Points, in no order, along strands that fork, close into loops and pass close to each other.
In the rows, 100 means zero.
Two points are linked if the straight distance between their rows is under 31. Some points are linked to none.
lup: [ 66  92  80 112  79  89  88 147  65  78]
lagug: [145 114  94  94  86 110  86  47 102 105]
tafat: [ 72 108 114 110 123  91 126 132 114 116]
lesok: [ 68 115 100 111  83  87 100 129 110 102]
kob: [ 94 115 109  93  89 106  86  88 130 104]
doz: [100 103  80 106  64  97  81 120  97  73]
Tov: [ 92  73 112  80 141 115 111  64 100 110]
gida: [ 64  87  87  96 107 113  95 119  95  81]
vud: [128 103 103  90 100 100 111  49 108 118]
ziru: [ 98  95  78  98  76 109  80 107  96  68]
kal: [127  96  90 105  82  94 117  94 105  95]
zigi: [123  97  96 103  95  94 127  85 109 107]
luvuz: [ 78  86 102  97 144 113 121 121  95  97]
gefig: [ 90  70  89  88 130 120 111  95  89  84]
Tevo: [107  96  81  94  82 116  80  93 100  71]
Kag: [136 128 101 104  71 107  83  75 121 101]
pera: [140 118 114  85 102 101  71  24  97 129]
farid: [133 111 106  88  98  98 100  38 108 125]
rozeg: [101  85  84 114  76  79 101 155  72  87]
lopa: [104  84  88  89 102 117  95  82 100  82]
nov: [149 123 109  92 103 112  56  23  86 122]
fip: [ 96  77  98  79 116 123  90  67  98  88]
zomaf: [ 95  71 113  70 133 116  92  49  96 104]
bag: [130  91  85 110  74  88 116 108  96  88]
Nidi: [137 124 120  90  95 103  81  38 115 128]
migo: [ 76 122 105 107  79  91  96 115 128 107]
kova: [116  84  84 114  74  80 107 141  81  86]
rol: [ 76 113  94 120  61  71  93 146  88  99]
Pob: [117 107 102  91  88 111  87  70 118  99]
Gim: [107  86  88  96  99 107 109  96 102  87]
bako: [ 83  88  80 113  73  83  91 151  67  80]
tomi: [ 92 106 108 117 119  76 121 171  73 106]
ser: [ 55  93  80 109  88  97  85 141  65  73]
nisak: [111 119  98 104  69  99  91  97 124  97]
mav: [ 51  91  85  98 111 110  92 126  87  78]
rop: [ 95 103 113 108 118  91 134 121 116 117]
Lugob: [ 95 107  80 112  54  85  79 133  89  79]
fozuf: [103  78  84 100 105 106 114 112  90  81]
Nuput: [145 127  98 102  75 110  81  63 114 102]
davor: [126  89  83 112  71  85 110 122  91  84]
ravan: [ 95  75  87  99 119 111 116 113  87  82]
Lovi: [128 107  98  89  89 112  89  58 110 101]
Muli: [ 94 100  99 121  90  72 115 160  85 104]
nela: [ 59 114 102 117  90  81 107 142  96 104]
Reb: [ 95  91  99 107 122  96 128 133  95 100]
runa: [120  95 101  93 105  99 119  63 108 115]
nel: [105 121 106  96  81 110  81  84 127 100]
nezuf: [ 93  87 106  89 120 112 111  84 112 104]
nogiv: [ 86  79  87 103 126 108 115 133  79  80]
Zamet: [ 81  73 116  78 145 117 108  75 105 107]
zele: [ 48  98  83 105  90 103  85 130  79  74]
Dipu: [139 130 124  95  93 111  62  41 116 126]
moz: [ 94  89 139  73 127 101  84  46 118 125]
pum: [ 71 107 113 106 138  97 126 136 106 112]
pabok: [ 81 114 124  92 103 101 102  89 142 124]
ves: [ 83  84 100  88 117 114 103  93 109  95]
movit: [ 92  86  93 109 121  98 122 139  85  89]
Rodo: [144 131 130  97 104 113  46  33 104 127]
zov: [ 91 112 115  96  98 100 105  89 133 116]
gido: [ 96  73 106  72 124 121  84  53  96  95]
Batol: [ 85 105 112 109 144  94 131 147  93 106]
rorug: [113  90 104  94 117  99 129  70 107 118]
reda: [ 92  85 111  92 139 109 127  88 108 114]
zolop: [107  87 109  95 131 102 136  83 105 119]
dag: [150 126 120  98 108 113  41  25  84 127]
Zedip: [ 91 102 107 120 102  71 117 171  74 110]
Surak: [ 75 110  88 117  56  78  85 142  83  88]
pasi: [128  98  96  81 101 124  69  45  93  90]
mitag: [127 125  97 108  62  98  88  93 123  95]
vego: [ 76  86  91  93 111 116  96 106 103  83]
Nozof: [ 90 116 103 107  77  92  98 110 125 102]
sog: [ 62 117 107 121  98  74 112 156  90 111]
kili: [ 86 106  97 121  71  69 107 151  89 103]
fet: [103 100 112 104 115  93 134 102 119 120]
losev: [ 96 101 105 111 135  88 127 160  76  99]

A fork is a point with three links, a tip a point with one. Leave the first point through the second and follow the links. Name the first fork or tip that comes.
Reb, movit -> ravan
reda, zolop -> runa
dag, nov -> Nidi
nel, Pob -> nisak
rol, Surak -> Tevo
ravan, nogiv -> Reb
fip, gido -> Zamet
pabok, zov -> nel
migo, lesok -> sog

How many points has the smallest loop of links through each point below? Write none if it is on no loop.
lagug -> 8
dag -> 6
tafat -> none

A tip is a point with one link. Name the tips that can be reached along the links from each point below, in the order of the rows.
Muli -> Tevo, fet
Tov -> gefig, Reb, Zamet
Nozof -> pabok, sog

Name the points in between on the shortest way along the links from the first point to the second, in order.
runa, rozeg -> zigi kal bag davor kova
Lovi, Nozof -> Pob nel nisak
nel, sog -> nisak Nozof migo lesok nela
zolop, ves -> reda nezuf
